Each scene shows the same named points in several views. A view is turned or mirrored, and shifted as a whole, has a little noise and may leave points out.

Scene 1
View 1
z786: [-24  -3  14 -22   4 -18  28 -19  -1   7 -24]
z843: [ -9 -23  14  -4 -31 -28  17 -35 -15 -11  26]
z74: [-14 -25  23 -10 -33 -41  11 -16   3 -18  12]
z73: [-35  14  17 -14 -21 -43  28  -9   8 -22 -18]
z216: [ -9 -36  24 -16 -13 -24  13 -14   5   2  -3]
z969: [-31  10  13 -17 -10 -28  31 -18  -1  -8 -18]
z382: [-17 -19  21  -9 -39 -50  11 -12  11 -29   7]
z870: [-24   5   8 -16  -2 -18  32 -28 -12   4 -12]
z708: [-18  -5  12  -8 -23 -31  23 -30 -15 -12  12]
z823: [-27  12   9  -7 -24 -36  27 -25 -12 -19   1]
z690: [ -7 -31  17  -5 -27 -28  15 -33 -11  -6  25]
z729: [-42  26  14 -22   0 -34  31  -1  15 -11 -44]
View 2
z73: [ -5  -4   2   3   2   9  26  -4 -21  27  13]
z690: [  8   7  25   1  -2 -40   9  27   1   1  21]
z74: [  8  -4  33   1  -2 -27  27  12 -18  13  18]
z969: [ -3   2  -2   4  -2  13   6  -3 -11  24  16]
z823: [ -4   6  -6   5   3 -10  18  14  -8  28  13]
z729: [ -8  -4  -6   2  -2  42   6 -24 -24  36  14]
z786: [  3   2  12  -4  -8  16 -16  -9  -5  13  21]
z843: [  7   6  16   3   2 -40  13  29   3   7  18]
z870: [  0   7  -5   3  -2   8 -15   4   3  16  17]
z216: [ 10  -5  42  -4  -6 -14  -1   0 -12   4  24]
View 3
z823: [ 24  52 -27  -9  10  15  -3  -5 -27   0 -25]
z382: [ 25  25 -10 -11  -2  30  31   1 -16  -4 -14]
z870: [  8  65 -35 -17  24 -11 -25 -19 -12  -7 -50]
z690: [ 45  36   2 -16  -5  -8   5   0 -22  -9  -9]
z969: [  9  50 -30 -12  18   9  -3 -12  -9  -5 -40]
z216: [ 26  30   1 -23   2  -8  15  -8   6 -18 -29]
z74: [ 33  26  -3 -13  -2  11  20  -2 -13  -7 -13]
z786: [  8  51 -24 -19  17 -11  -7 -17   4 -14 -46]
z708: [ 34  49 -15 -11   5   3  -1  -4 -28  -5 -21]
View 4
z786: [ 11  28  15   3  14 -21   1   4  -1  20  -6]
z382: [ 20 -22  16  -4  14  29  42   7   7  25  -3]
z708: [-2 -8 21  0  3  4 21  8  3  0 -4]
z216: [ 14   6  10 -16  18  18   1   5  -9  25 -12]
z843: [ -6 -17  20 -10   1  23  16   5  -5  -5 -11]
z74: [ 13 -13  14 -10  11  28  24   5  -2  19  -9]
z823: [  6   4  23  18   5 -24  34   8  15   8   5]
z690: [ -5 -13  22 -14   6  29  10   4  -8  -1 -13]
z969: [ 12  15  16  10   9 -19  23   5   8  18   1]
z729: [ 29  27  13  22  18 -42  31  11  13  41   5]
z73: [ 20   4  13  11  11 -13  38   8  13  27   4]

In a view up to two points have been moved. Name them for each view, in the order of its rows, or write none.
view 1: none
view 2: none
view 3: z870
view 4: z823
